A landscape with many valleys, sampled at points; each row gives a point and its height.
A ball rolls from a point to whichever of its 6 nearest points has the largest drop for the distance, and stops where none of them is lower. Distance is the straight distance between rows; heights are no part of it.
von: [ -7  -3 -10  -2   1  11 -28   7   6   9 -24   2   9 -25  -8  10  15  24
 -18   6  -1   3 -18]  (h 371)
tuso: [ -2 -31  11  -4  -7  38 -22  30  38 -14   9 -18  37 -20  -1  41  41  62
 -29 -15  36 -10 -35]  (h 350)
pomo: [-16   0 -27  15  35 -18  52 -15 -20  11  18  30 -19  35 -20 -20 -26 -36
   9  -3 -29   6   8]  (h 120)
bezif: [ 43   1 -14  12 -19   8   9 -28  -4 -12  -4 -18  -5  22   8  -4  -2 -24
  19  29  26 -46  32]  (h 502)
masi: [ -9   4 -32  22  32 -25  34 -18 -18  11  14  24 -28  48 -13 -28 -11 -52
   8   1 -14  -4   5]  (h 833)
bep: [ -6   6 -21  -2  22   6   9   3 -19  -2  -4  20  -9   1  -6 -15 -17 -20
  11 -19 -22  16  21]  (h 289)
zas: [ -3   2 -30  16  24 -20  25 -14 -12  15   9  19 -26  46  -9 -30  -2 -62
   5  11 -11  -1   8]  (h 574)
Revad: [-23   1   0   6  19 -11  38   6 -14   4  23  36 -20   5  -3 -20 -39 -14
  23   5 -60  34   0]  (h 262)
kurer: [-22  -4   5   6   5 -12  -8   7  19   7  -3  12   7 -39 -10  18 -23  22
 -10  -8  -6  26 -32]  (h 165)
Kevo: [-14  -1 -23   8  29   2  27  -4 -25  11   4  24 -11  11 -14 -17 -28 -32
   9 -11 -31  22  13]  (h 213)
Gomuv: [ 37   5 -21  24 -23  10  20 -29 -18  -6 -18  -7   2  28  21 -21  -8 -48
  20  25  25 -42  27]  (h 375)
gilu: [-35  25  22 -11   7 -21  12   9  15   0  17  22  -4 -33  10  -5 -30   7
   6 -18 -40  28 -17]  (h 196)
lomeg: [ -7 -25   8  -3 -10  20 -16  22  41  -9   1 -15  41 -32   6  22  17  54
 -27 -31  20  -2 -30]  (h 167)
duk: [ 19 -12  -1  -4   3  -8  -9  -1  -5 -13  -6 -12 -17  24   5   2  19 -15
  21  11   4 -15  23]  (h 291)
Toso: [ 30  -2   7   3 -14  -1  -3 -17  -2 -14  -5 -21 -15  32   9   0   4 -21
  22  17  12 -30  30]  (h 111)
gelot: [-12 -20   5  -7  -8  17 -15  17  37  -9  -7 -11  38 -27   5  23  21  53
 -28 -30  26  -4 -26]  (h 136)
Nozes: [ 43 -10   1 -10 -47  31 -19 -22  -7   7  -8 -43  13   5 -16  15   3  -1
   7  26  39 -22  29]  (h 435)
zume: [ 38  -8 -11  16 -26  16   4 -25  -2  -7  -5 -24  -9  15   1   5  -2 -15
  22  32  28 -43  29]  (h 456)
febel: [  6   1 -13  -6  16  -5  -7   1 -10  -5 -12  -2 -17  17   9  -6  16 -18
  11 -11  -2  -2  31]  (h 437)
muz: [ 19 -13   6  -1  -4  -5 -15  -4  -4  -9 -10 -16 -22  22   2   1  21  -7
  17  15   9 -14  22]  (h 246)
rala: [-20   3 -15  -1  17  -6  -8   6   5  -3 -13  13  -6 -30  -8   8  -9  13
   6  -2  -7   8 -10]  (h 315)
rodar: [ 12   5  24 -21 -37  23 -30  12  -3  -6  -5 -40  12 -14  17  18  17  41
 -17  14  67 -24 -15]  (h 426)
nubo: [-10   3 -24  -8  18   1   2   9 -15  -3 -11  13  -9  -3   0 -16  -7 -10
  15 -16 -12  12  23]  (h 690)
Pemek: [ 13  -8  28 -17 -27  28 -30   6   7  -9   1 -31  10 -11   9  28  30  51
 -30  12  64 -29 -37]  (h 536)
Nudu: [-24  10   5   4  11  -6  28  10 -10   6  19  39 -16  -2   1 -28 -41 -11
  25   8 -61  36  -4]  (h 631)
bak: [ 38  -9  13  -6 -32  16 -25  -6 -16   0  -5 -33   0  11  -5   6   9   7
   9  31  24 -11  22]  (h 390)
Som: [-21  14 -35  18  26 -39  44 -17 -18  10  11  26 -31  49 -13 -38 -19 -56
  10   0 -20  -6   3]  (h 746)
pof: [ -2   2   3  -3  -8  18 -27   6  13   0 -19  -5  27 -22   7  17  28  36
 -28 -19  13  -6 -20]  (h 553)
zilu: [-25  23   9 -11  10  -7  12  11  -5  -1   6  28  -8 -25   5 -12 -41  -4
  14 -12 -37  24  -4]  (h 231)
depog: [-48  20  33 -23  23 -44  20  19  25  -3  24  13   9 -28   3  12  -2  23
 -17 -22 -49  43 -24]  (h 530)
fulik: [-20  -2 -24  13  35 -19  53  -9 -20   4  19  33 -19  30 -19 -17 -34 -30
  14  -3 -35  11   1]  (h 88)
Resuz: [ 24   8  -1  15  -9  -8   4 -20  -1  -1  -5  -1  -5  42  16 -22   5 -46
  19   8   8 -21  22]  (h 193)
Loker: [ -3  -4 -28  14  23 -11  28 -12 -10  11  10  19 -21  39 -16 -26  -8 -49
   7  -2 -17   8  10]  (h 368)
bedu: [ 15   2 -10   4  11  -3   1  -8  -9   0  -5   5 -13  34   8 -17   8 -42
   7 -13  -5  -6  28]  (h 204)
bisi: [ 30  -3  -3   4  -7  -8   0 -12  -2  -9  -4 -11  -9  33  11  -8   5 -26
  19   8   8 -22  28]  (h 89)
Dunib: [-25  19 -35  19  29 -37  52 -19 -26   9  12  28 -28  47 -14 -41 -22 -51
  14  -6 -21 -14   5]  (h 764)
ginel: [ 48  -7 -24   6 -35  35  -1 -33  -7  13   1 -29  -6   3 -21   8  15 -20
   3  40  47 -46  36]  (h 103)
Zuraf: [  3   1 -19  -4  17  -4  -3   1 -14  -4  -9   8 -13  11  -1  -8   8 -23
   9 -15  -6   5  22]  (h 264)
Nedok: [ 16   4  -7  -5  11  -7  -3  -2  -6  -4  -6  -3 -13  27   9 -16  13 -33
  13  -8   1  -5  30]  (h 295)
kepop: [-48  10  33 -23  30 -37  20  30  26  -2  36  16  20 -29  -2  14   8  32
 -15 -21 -49  47 -30]  (h 373)
kaz: [-18  -1  -7   8   8  -6 -11   0  10   4 -13  12  -1 -33 -12  12  -9  20
  -5  -1 -10  10 -20]  (h 293)
Betod: [ 24   5  -7  19  -2  -5  10 -20  -7   4  -8  10 -11  43  11 -26  -2 -60
  13  13  -2 -16  13]  (h 425)
godez: [-39  18  33 -14  21 -40  18  21  26  -2  31  14   5 -28   1   4 -10  23
 -11 -21 -46  37 -24]  (h 301)
Dad: [ 46  -7 -30  13 -33  26  12 -35 -21   0   0 -22 -18   5  -9  -1  16 -26
  10  45  54 -61  33]  (h 251)
remek: [-49   8  25 -19  34 -44  24  34  25  -3  33  11  28 -31  -5  15  11  35
 -18 -15 -53  53 -30]  (h 299)
zodod: [  6 -10  21 -15 -17  32 -27  13  15  -6   6 -25  18 -11   9  37  43  55
 -32  -1  47 -28 -39]  (h 400)
ravuv: [ -3   1   7  -7 -10  21 -27  12  15  -5  -9  -7  31 -19  11  23  30  49
 -32 -20  27 -19 -21]  (h 594)
lupu: [ 42  -6 -38   9 -33  21  14 -29 -26   0  -5 -17 -22   5  -4 -12  19 -34
  12  48  59 -66  37]  (h 148)
pugag: [-25  16 -28  18  27 -36  63 -18 -29   1  14  32 -26  41 -15 -30 -34 -46
  16 -11 -31 -10   7]  (h 515)
dit: [-18   1  -5   8   4   5 -13   3  20   6 -18  11   8 -34 -12  20  -7  20
 -15  -6 -10  16 -28]  (h 575)
Lofir: [ 15 -12  27 -16 -22  40 -32  13  16  -7   7 -34  16  -9   7  36  39  53
 -33   9  58 -28 -42]  (h 434)
Tedav: [ 28  -7   5   1 -13  -6 -13 -11  -6  -7  -4 -21 -18  26   4   7   7 -13
  21  16  12 -20  24]  (h 253)
fek: [ -8   1 -11  -1   5   6 -34   7  -2   7 -22   2   2 -13  -3   7  24  22
 -12   7  -1   4 -11]  (h 354)
zor: [ 18   1  -8   7   9  -7   4 -10 -12   2  -5   5 -11  38   8 -22   8 -54
   8  -6  -8  -6  21]  (h 263)
pepu: [-41  26  34 -17  16 -31  17  11  23   3  18  21   1 -25   8  -8 -16  14
  -7 -20 -60  40 -14]  (h 199)
boz: [-23   1 -12   9  26 -14  45   3 -20   3  21  37 -15  14  -9 -22 -39 -22
  24   8 -52  21   7]  (h 110)
Lusu: [-40  -4  36 -18  26 -30  12  31  21   2  33  10  20 -30   0  22   7  33
 -24 -14 -36  56 -34]  (h 79)
fef: [-23  19   2 -11   6 -13   7   7   1  -8   3  24  -8 -30   6  -2 -43   9
  14 -14 -30  18  -3]  (h 266)
tuno: [-14 -12   9   9  -5   8 -16   5  27  10 -13   1  23 -34  -6  17  -9  28
 -24 -17  -2  21 -31]  (h 271)
Pom: [  1   1 -26   7  24  -2  15  -8 -18   5   3  17 -14  27 -12 -22  -6 -40
   3 -12 -20  17  18]  (h 169)
kub: [ 11   4  27 -18 -28  20 -35  11   0  -6  -2 -31  12  -8  15  24  30  44
 -20   8  57 -32 -21]  (h 347)
gib: [-18   5  -5   3  22   0  24   8 -21   4  12  31  -8  -2  -8 -24 -36 -13
  18   1 -46  30   7]  (h 326)
tezo: [ 13   0 -15   3  18  -5   0  -2  -7  -6  -4   3 -12  25   2 -15   7 -35
   7 -14  -7  -1  25]  (h 227)
Kidop: [ 37  -6 -11   7 -33  24  -2 -29  -2  -5  -1 -29  -8  16  -7   8   4 -11
  15  38  33 -35  31]  (h 430)
gagig: [-17 -13  44  -4  10  -9  -1  29  24  10  15   9  32 -35  -3  22  -7  26
 -26 -28 -11  51 -37]  (h 203)
Vib: [-24  -7  45 -12  11 -21   7  34  23  12  27   8  25 -31  -3  19   6  29
 -24 -19 -17  59 -40]  (h 272)
bofod: [ 36  -9  10 -10 -37  27 -22  -9 -14   4  -9 -39   4   7  -5  10  10   9
   7  27  30  -9  27]  (h 389)
por: [-18  11   2  -2  14  -3  17   8 -14   9   8  32  -5 -16  -1 -15 -41  -9
  20  -6 -44  30   0]  (h 300)
ruv: [ 45  -9 -22  15 -32  25   3 -30  -4   0   0 -28 -11   7 -13   6   8 -17
  15  36  42 -48  31]  (h 394)
Rona: [-12 -16  27   2   1   2 -11  21  34   6   3  -6  35 -39   2  23 -10  30
 -23 -30   4  35 -31]  (h 67)
fole: [-25  19   7  -5   8  -6  15  10  -1   2  11  34 -11 -18   2 -22 -44  -4
  16  -7 -52  32  -4]  (h 267)
kevov: [-35   5  26  -6   9 -29   2  12  28   4  19  12   2 -35  -7  17 -20  17
 -12 -10 -22  34 -30]  (h 229)
Kenel: [-29  26  13  -5   6 -13  12  11   4  -3  16  27  -3 -28   9 -15 -37   1
   9 -12 -42  31  -9]  (h 214)
Mago: [ 18  -4  -2  -7   6 -10  -5  -7  -9 -10  -2  -4 -16  28  10  -6  17 -25
  14  -3   3 -10  28]  (h 432)
Neteg: [-39  -1  29 -18  33 -27  16  40  23   8  37  13  27 -32   2  20  18  35
 -24 -16 -38  63 -40]  (h 285)
tob: [ 36  -8   9 -14 -47  29 -29 -11 -12   7  -7 -47  13  -3 -10  12   1   6
  -1  19  46 -19  28]  (h 346)
kuzod: [ 20  -5  18 -10 -30  20 -33   1 -19   4 -15 -30   7   2   4   4  18  16
   0  23  20 -10  13]  (h 180)
zaf: [-14  -3  -1   8  -2   8 -22   9  23   8 -17   1  21 -34  -5  16   2  27
 -26 -13  -1  12 -29]  (h 605)
zate: [  0  -1 -25   3  31   1  18  -1 -21   7   4  17 -13  18  -8 -18 -11 -34
   5 -13 -25  21  16]  (h 163)
dal: [-27  -5  42 -11  13 -26   2  21  27   5  28  14  18 -34  -5  21  -5  27
 -22 -13 -20  51 -37]  (h 258)
papo: [ -7   1 -23  -5  26  -2  -2   3 -16  -2  -9   5 -13   2   0  -5   5 -12
  14 -14  -6   2  20]  (h 470)
kivo: [ 30   2   5   9  -7  -3   1 -17   1  -9  -7  -9 -13  38  15 -12   4 -34
  21   4   3 -26  26]  (h 101)
Mak: [ 31  -2   3   5  -9  -3  -6 -14  -1 -14  -9 -19 -13  28  12   0   5 -24
  23  13  12 -29  29]  (h 40)
nezam: [ 43  -5 -12   5 -42  35  -9 -31  -1   7  -5 -32   1   3 -18  13  11  -8
  10  33  47 -33  30]  (h 454)
Gobo: [  5   2   7 -11 -13  18 -38   8  -5   4 -21 -14  17 -10   4   4  38  26
 -18   2   9  -8  -8]  (h 223)
moku: [  2   1 -21   6  25   3   8   0 -15   5  -2  13 -14  20  -7 -21   0 -40
   8 -18 -19  17  25]  (h 168)
gugev: [ 21   2 -15  21  -1 -12   9 -20 -11  12  -8  11 -14  47   5 -26   0 -68
   8  17  -2 -16   8]  (h 656)
femon: [ -9  -1 -22  -9  25  -5 -11  11  -9  -1 -16   5 -17  -8  -1  -2   7   5
  13  -6  -7   6  18]  (h 505)
lefu: [ 37  -3 -18  18 -27  13  17 -24  -6  -8  -3 -18 -14  16   6  -4  -2 -26
  17  33  33 -54  35]  (h 477)
Sanef: [-33  29  24 -13   9 -26   9  10  15  -1  19  25  -4 -23  11  -9 -24   6
   0 -17 -52  30  -8]  (h 198)
Mek: [-29  16  14  -4   3 -23  -3   7  22  -2   9  19  -6 -38   0   7 -30  15
   3  -5 -21  19 -19]  (h 518)
fim: [-25  -7  33  -1   8 -19  -1  14  26   8  21   8  13 -33  -5  24 -13  21
 -19 -15 -18  44 -37]  (h 191)
Tubus: [ -3 -15   9 -10  -9  29 -22  19  34 -12  -3 -19  28 -21   6  34  37  55
 -36 -16  33 -22 -31]  (h 222)
lipib: [ 44  -6 -36   4 -34  16  14 -28 -33  -1  -3 -11 -23   7  -4 -15  30 -33
   6  48  71 -68  40]  (h 137)
Sop: [-27  23  15  -4   9 -12  19   7   8   9  22  31  -8 -19   5 -24 -33  -1
   9  -7 -61  36 -12]  (h 363)
ziba: [-25  16  -2  -5  12 -15   2   5   6  -4   2  19  -4 -35  -2  -3 -31  10
  10  -9 -21  15 -11]  (h 331)
Dip: [-25  15 -26  20  28 -37  67 -13 -27   3  13  34 -16  40 -16 -36 -37 -41
  19 -12 -36  -3  10]  (h 388)
gaka: [-13   2 -22   0  22   9  17  -4 -22   5   2  21 -11   3  -8 -17 -18 -24
  12 -20 -24  23  19]  (h 91)
Duro: [ 24  -9  16   0 -26  13 -30  -5 -14   4 -14 -29  -6  15  -6   6  18   6
   5  23  12  -5  17]  (h 304)
ladu: [ -7  -2   2  -5 -15  18 -24  14  20  -6 -19 -10  28 -25   8  20  27  41
 -32 -20  23 -12 -24]  (h 547)
remod: [ -9  -1 -22   6  22   2  28  -1 -20   2  11  29 -10   7 -15 -19 -30 -24
  15  -5 -33  27  10]  (h 241)
boke: [-16  -6  13   5   0  -4 -12   2  23  12   1   4  20 -36 -10  19 -13  18
 -14 -14  -7  31 -34]  (h 314)
mon: [  5   5  17 -13 -15  16 -33  11   1  -3 -12 -22  20 -13  20  13  34  43
 -22  -4  35 -24 -16]  (h 284)
babet: [ 39  -9  -2  13 -20   4   1 -22   0 -12   0 -21 -12  27   2  10   2 -21
  19  23  19 -36  30]  (h 358)
Pud: [  5 -18  20 -14 -14  39 -30  15  25  -8  10 -25  21 -16   0  41  45  55
 -37   1  45 -20 -42]  (h 335)
ketif: [-25  18  14   4  10 -13  21   7   3   3  17  36 -12 -15   3 -26 -32  -5
  13   5 -67  40  -5]  (h 665)
Vegu: [-16   4 -30  16  32 -18  41 -16 -17   5  16  25 -24  39 -16 -23 -13 -41
   9   2 -19   6  12]  (h 531)
semob: [-23   1 -26  14  32 -26  54  -6 -22   2  19  30 -19  36 -20 -19 -30 -33
  19  -2 -29   4   6]  (h 95)
Petak: [ 17 -11   4  -3   0  -4 -19   2 -10  -5 -12 -18 -19  18   7   8  24  -2
  12  13   8 -10  19]  (h 287)
zup: [  1   1  19 -19 -22  19 -30  14   7  -5  -6 -20  21 -13  13  17  37  47
 -30  -6  38 -29 -28]  (h 342)
Gaz: [ -2   2 -17  -7  17  -5  -4   6 -15  -7 -15   3 -15   8   3  -6   5  -9
  14 -10  -4   2  24]  (h 414)
vuvo: [ 12   3 -18  13  12 -11  12 -16 -12  11   0  15 -20  47  -3 -32   3 -63
   6   8 -11  -6   8]  (h 544)
bido: [ 44  -2 -33  17 -24  18  18 -30  -8 -12   2 -25  -7  14  -1  -3   3 -22
  15  39  44 -57  33]  (h 415)
nefun: [  3   2 -21  14  28  -5  22 -11 -16  10   8  13 -18  32 -10 -23   1 -47
   1  -8 -14  13  13]  (h 177)
kivim: [-18  -8  21   3   4 -13  -6   7  32   7  -4   5  21 -39  -5  17 -18  29
 -20 -19  -2  34 -36]  (h 221)
gusal: [ 33   0  12 -17 -43  27 -28  -5 -16   5 -10 -50  12   2  -3   9   7  12
   2  17  41 -21  20]  (h 303)
vodu: [  1   9 -22  15  15 -12  16 -13 -14  13   4  10 -18  43  -8 -28   1 -58
  -3  -2 -14   1  12]  (h 250)
Rar: [ 35  -5   0   7 -21   6  -5 -20  -1  -5  -4 -29 -14  26   1   8   4 -13
  21  30  22 -34  29]  (h 381)
gevi: [ 33   9  -5  19 -10  -3  10 -23  -6   3 -11   4  -4  43  19 -27  -8 -58
  16  13  -1 -20  18]  (h 230)
tave: [  8   7  18 -21 -36  20 -34   5 -10  -2 -12 -36  12  -4  13   5  25  37
 -11   6  45 -20  -7]  (h 265)
motuz: [ 16 -20  26 -23 -21  58 -32  12  22  -9   9 -33  21 -12   4  43  45  56
 -44   4  56 -24 -44]  (h 344)
tizof: [-37   4  41 -14  18 -34  14  21  25  -3  25  19   6 -28  -4  16  -5  27
 -21 -13 -32  43 -32]  (h 473)
Riz: [-24  -3  -5   5   8  -9 -10   3  17   8  -7  12   0 -37  -5  14 -17  19
  -3  -1  -5  16 -21]  (h 166)
Bibe: [ 30   4  -9  22 -22   1  13 -28 -12  -6 -14  -2  -2  37  20 -26  -9 -46
  16  18   7 -35  24]  (h 268)
Duko: [-13 -13  20   3  -5   5 -14  13  34   4  -1  -3  36 -37  -1  24  -7  35
 -28 -33   4  26 -31]  (h 102)
melek: [ 15   4  20 -11 -27  21 -35   5 -11   4 -16 -24  12  -8  15  11  27  31
 -16   8  28 -19  -3]  (h 200)
Kiza: [-21  -1  28   6   4 -17  -9   9  29   7   9   9   9 -35  -7  21 -16  24
 -10 -11 -17  34 -36]  (h 216)
Nef: [ 20   2  17 -18 -45  21 -37   4 -12  -5 -11 -42  12  -7   8   9  18  28
  -5  16  48 -21   2]  (h 215)
fike: [-45   0  26 -17  38 -31  19  39  24   3  34  10  27 -35   2  18  10  37
 -21 -12 -43  57 -36]  (h 275)
gis: [-16  14 -14  -6  16   1   8   8 -13   3  -3  22  -5 -20   1  -8 -32  -4
  17 -15 -24  19   5]  (h 383)
pomes: [-13 -11  32   1   0 -10  -2  16  28  10   8   8  20 -31  -5  26 -13  22
 -22 -24  -3  48 -36]  (h 153)
Zadiv: [-18   1  -3   4  19  -5  35   8 -19   8  18  31 -13   7  -8 -21 -38 -15
  18   4 -52  36   2]  (h 288)
Bigo: [ 32  10  -1  14 -11  -4   7 -22  -7  -6  -8  -2  -3  37  15 -22  -4 -48
  16   8   5 -26  22]  (h 164)
rud: [-24   1   3  -2  14 -19  -6   7  18   1   2  14  -3 -37  -6  15 -26  19
   4  -8 -14  17 -24]  (h 645)
dupom: [-12   5 -19   2  21   3  22   6 -19   6   0  23 -10  -8  -5 -18 -34 -17
  17  -8 -37  27  11]  (h 225)
pege: [ 13 -27  26 -20 -16  53 -29  13  23  -9  11 -29  28  -9  -1  44  47  55
 -37  -1  46 -13 -41]  (h 336)
rer: [-11 -22  21   5  -2  12 -11  26  37  -4  -1 -11  46 -41   6  21   0  46
 -18 -44  16  27 -27]  (h 129)
dugan: [ -4   2 -31  14  29  -6  23 -10 -18  12   8  17 -19  36 -20 -21  -8 -43
   7  -6 -21  15  14]  (h 210)
Pozi: [ -8 -15   6  -8  -9  17 -21  15  34 -10  -4  -6  36 -25   8  23  29  50
 -31 -29  22 -16 -29]  (h 189)
nadu: [-10 -11   3   8  -8  12 -20  10  29   3 -15  -6  33 -32   2  17   0  36
 -29 -26   6  13 -26]  (h 123)
ramum: [-12 -17  31   1  -4   7 -10  30  35   0   4  -7  37 -36   4  26  -8  38
 -19 -44  11  37 -34]  (h 140)
renu: [-19   5 -36  20  35 -31  50 -15 -23   9  16  29 -25  43 -15 -32 -21 -45
   7  -4 -25  -1   7]  (h 142)
sitig: [-14   4 -22  -3  17  -5  -9  12  -5  -5 -14  14 -13 -18   3   2  -9  11
  18 -10  -8   4   8]  (h 379)
Zes: [-20  15  -5  -1  12  -7  11   7 -10  -2  -1  24  -7 -25   1 -11 -35  -3
  13 -16 -30  23  -3]  (h 280)
tav: [ 15   2  22 -20 -39  22 -34   8  -8 -11  -6 -39  11  -8  14  15  20  41
 -13  14  58 -26 -12]  (h 323)
kasor: [-21  11  -8  -4  16   1  10   7 -10  -2   2  26  -6 -24  -4 -14 -38  -2
  17 -15 -35  29   7]  (h 276)
gubok: [ -7  -8   3   1 -10  20 -19  14  29 -11 -12 -10  35 -26   8  21  19  47
 -31 -25  24 -10 -23]  (h 255)
deveb: [-10 -16  33  -1   5   1  -5  30  28   2  11  -7  32 -41   9  26 -10  34
 -22 -40   7  44 -36]  (h 313)
bez: [ 36   4  -2  14 -22  -4   8 -24  -1  -9  -6 -17  -5  34  15 -12  -8 -33
  23  21  16 -37  33]  (h 369)
gebi: [  0   1   9 -11 -19  14 -29  10   8  -5 -14 -12  21 -17  10  16  35  46
 -27 -14  24 -22 -18]  (h 478)
podep: [-15  -1 -23  10  33  -2  31  -4 -22   8  10  27 -14  20 -10 -20 -24 -30
  15  -2 -31  21  11]  (h 245)
fipa: [ -8  -4 -19  -4  11  -2 -20  10  -5   2 -19   0 -11 -11  -2   5  17  16
   6   6   1   2   0]  (h 357)
mesos: [-16 -10  36   0   1  -5 -10  20  29   8   9   0  34 -38  -4  24 -10  29
 -23 -29   1  47 -41]  (h 283)
ruvak: [-14 -15  14   4  -1  11 -12  16  35  -1  -8  -9  40 -37   6  24  -3  34
 -26 -37  10  16 -28]  (h 108)
kubi: [-35  26  21 -11   9 -22  15   8  14   0  16  25  -5 -19   7 -16 -30   5
   2 -15 -58  35 -12]  (h 220)
devaf: [  6   1 -20   8  21  -5   9 -10 -14   8   0  11 -17  34  -2 -23   2 -45
   4  -9 -11   4  23]  (h 170)
lavap: [ 40  -9 -10   1 -41  31  -1 -27  -2   5  -1 -33  -6   6 -20  12   3 -12
  10  37  41 -35  30]  (h 438)
vom: [  5  -8  21 -15 -25  27 -33  12   9  -9   2 -28  11  -9  13  34  37  51
 -27  12  57 -32 -32]  (h 476)
rep: [ -1   3  -1  -6 -12  18 -31   4   6   1 -20  -5  18 -21   4   7  27  36
 -26 -11   7  -8 -11]  (h 345)
vemi: [ 13 -10   3  -2  -3   2 -24   0 -10   0  -9 -17 -13  18  -1   5  25   1
  10  18   5  -6  16]  (h 298)
nabo: [ 13  -5  13  -6 -17   9 -33   6 -13   5 -17 -21  -3   4  -1   1  30  20
  -3  20  12  -3   8]  (h 190)
Gek: [-26  10  -7  -2  15 -11  -1   8   6  -9  -4  16 -11 -34  -2   2 -25  18
  10  -8 -15  13 -10]  (h 329)
zakuv: [-16  -4  -9   1  24   0  33   4 -21   2  10  34 -11   7 -12 -23 -36 -14
  19   0 -46  29   6]  (h 207)
mik: [ 25   5 -14  25  -9  -9  12 -28 -13   5 -17  18  -8  48  15 -33  -7 -66
  14  28  -2 -22   4]  (h 296)
zizu: [-33  15  17 -13   5 -31   7   8  18  -8  12  21  -6 -36   3   3 -33  19
   8 -14 -29  16 -20]  (h 209)
gaf: [  6   3 -26  21  10 -24  13 -23 -10   7  -5  21 -25  56   0 -32  -1 -70
   8  16   1 -11   7]  (h 780)
vafor: [  1  -7  13 -13 -16  19 -28  13  28  -7   0 -15  28 -17   5  27  35  53
 -31 -14  38 -20 -30]  (h 292)
kiguf: [ 36 -12   7   3 -29  19 -19 -14 -11   0  -5 -36  -2  20  -8  11   5   1
  15  31  22 -18  25]  (h 485)
nulo: [ 38   9  -7  18 -20  -1  13 -31  -7 -11 -13  -9  -8  33  17 -18  -7 -39
  17  22  19 -42  28]  (h 337)
geg: [-20  -6 -19  17  29  -9  48  -5 -24   6  15  28 -15  26 -18 -21 -34 -27
  17   4 -43  24   8]  (h 99)
Bakek: [-17  17 -31  15  21 -36  36 -22 -19  10   9  25 -32  53  -5 -38 -10 -61
   9   9  -8 -17   0]  (h 719)
tisa: [ 30 -12  12   0 -16   2 -17 -11  -7  -1  -3 -28 -10  19  -2   9  12  -4
  15  30  18 -13  26]  (h 561)
tun: [ -4  -4 -14  -6  16  -4 -19   8 -11  -7 -15   1 -12   2   2   2  19   5
   7   0   2  -1  16]  (h 436)
Doz: [ 25  -1  12 -27 -49  26 -33   3 -16   0 -12 -48  11  -9   4  12   3  30
   4  17  62 -21   8]  (h 194)
Lun: [  3  -6   4  -3  -4  11 -31   6  -9  11 -23  -9  -1 -11  -2   2  26  23
 -10  16   2   4   0]  (h 317)
muv: [ 38   5 -28  18 -30  13  25 -33 -23 -11 -20 -12  -2  22  12 -25  -7 -40
  15  37  34 -54  36]  (h 302)
Tosa: [ 37   2 -31  16 -28  13  20 -34 -13 -13  -8 -17  -7  15   6 -15   3 -29
  11  37  36 -58  34]  (h 340)
Budol: [  4 -11 -10  -2   9  -5 -18   7 -12  -2 -15  -5 -17   4  -1   2  24   4
   9  10   2  -7  15]  (h 349)
Sizom: [ -3  -8  -6  -2   8  -2 -27   8 -13   1 -18  -7 -14   2  -1   0  26  14
   4  12  -3  -3   7]  (h 338)
zab: [ 31  -7  17 -16 -38  22 -32  -5 -17   3 -17 -34   7   6  -2  10  10  17
   4  21  27  -7  15]  (h 274)
Nerol: [ -6   0  -6  -3  -4  12 -30   7  10   3 -24  -3  18 -26  -5   8  22  29
 -23  -5   3   3 -15]  (h 429)
sodu: [-25   6 -21  16  34 -33  72 -11 -25  -1  14  37 -15  37 -12 -24 -36 -29
  22 -10 -41  -3   8]  (h 195)
gusok: [-27  20  15  -3   7 -21   4   5  14 -10   4  22  -5 -35   1  -1 -34  16
   9 -11 -27  16 -13]  (h 290)
gifim: [  6  -5 -11  -8   9 -10 -13   4 -11  -8 -12  -6 -17  17   4   0  22 -10
  17   1   2  -9  23]  (h 493)
dopo: [-30  20 -33  20  22 -40  66 -24 -31   5  10  30 -13  45  -9 -43 -32 -47
  11 -13 -27 -10  10]  (h 543)
Butek: [  9   5 -15  12  14  -6   8 -14 -10   7  -2   9 -15  39   0 -24   5 -56
   2  -3  -9   0  13]  (h 201)
Keti: [ 33  -9   7   1 -17   2 -10 -10  -3  -5  -1 -24 -13  25   2  16   8 -10
  22  27  17 -23  26]  (h 393)
lese: [ 42   1 -35  12 -30  16  25 -30 -22 -10  -7 -16  -8  11   3 -17   7 -31
   7  42  48 -62  38]  (h 234)
noz: [-35  21  35 -13  14 -35   6   9  26  -7  19  18  -3 -33   3  11 -22  20
  -4 -10 -36  30 -27]  (h 87)
Ror: [-40  23  31 -16  15 -37  12  10  26  -5  27  21   1 -29   2   2 -20  15
  -6 -20 -48  32 -14]  (h 144)
zif: [ 17   0  14 -11 -21  14 -36   3 -18   5 -16 -22   5   1   5   2  27  20
  -6  14  17  -4   4]  (h 134)
barik: [  4 -29  16 -11 -10  41 -25  21  31 -10  11 -23  32 -19   1  41  40  64
 -33  -6  38 -20 -38]  (h 286)
Pefo: [-15   8 -18  -9  19  -4  -3   8 -12  -6 -10  14  -8 -18   0  -8 -10  -1
  15 -13  -6  10   7]  (h 540)
gegi: [ 20   8  21 -14 -35  24 -35   6 -14  -4 -15 -31  14  -3   7   8  19  28
  -9  15  32 -12   3]  (h 240)
Sed: [ -5   1 -23  -1  24   2  11   2 -21   2   1  17  -6   9  -5 -14 -13 -25
  11 -21 -16  14  21]  (h 187)
Tefiz: [ -9  -2   1   1  -8  19 -21   7  22   1 -17  -5  30 -32   2  15  16  37
 -29 -26  11  -6 -24]  (h 341)
fal: [-20  -1 -22  15  32 -24  66   0 -17   3  21  38 -17  31 -12 -22 -39 -27
  26  -7 -44  10  10]  (h 45)
sis: [  4   9  13 -15 -19  18 -33   5   1  -2 -14 -15  22  -9  14  12  39  42
 -24  -4  24 -17 -19]  (h 322)
rut: [ 26  -8   8   2  -9  -7  -8 -10   2 -11  -4 -20 -15  27   5   4  16 -16
  19  18  11 -26  31]  (h 135)
sular: [ 21 -12   9  -3 -10   0 -15  -3  -9  -7  -6 -20 -12  19  -2   7  16   0
  12  20   7 -10  21]  (h 316)
sodab: [ 26   7   1   6   2  -9  -1 -13  -2  -2  -6  -3 -13  40  13 -18   9 -43
  16  -3   0 -16  26]  (h 247)
tizo: [ -7 -35   6  -5  -4  26 -20  24  42 -12   7 -15  33 -27   5  34  27  60
 -29 -20  32  -5 -31]  (h 192)
Sugu: [ 17   3 -14  17   3  -9  10 -19 -10   8  -3   8 -15  46   6 -26   5 -62
   4   6  -7  -6   8]  (h 584)
zira: [-18   0 -13   3   9   5 -21   2   4   3 -18   3  -1 -25  -6  13   5  19
  -3   5  -3   7 -11]  (h 327)
sab: [ 26   2  17 -15 -47  22 -34   0 -12   0 -12 -45  14  -6   3  10   8  26
   0  18  45 -21  17]  (h 131)
gom: [ -9  -4  -8   5   2   9 -26  -1  12   5 -18   6  10 -29  -8  12   9  27
 -21  -3  -1   9 -23]  (h 559)

Call two points neighbours if one is among the 6 nearest of the other. Go from one point of each pair to the other, from neighbour to neighbour, staying as low as possible. Name the highest point that can't be avoided.
fal and kurer | kasor
lipib and noz | nulo
Rona and noz | kevov
noz and zif | vemi
Rona and Lusu | dal
gaka and Mak | sodab
gaka and fal | dupom
kurer and gelot | Kiza
gelot and Rona | lomeg

Two balls start at each pair of points below. Name the first point that both come to, or write -.
tun and von | -
Pefo and fipa | Riz
Sugu and mik | -
ziba and por | Kenel
Nedok and tezo | devaf
gugev and Betod | gevi
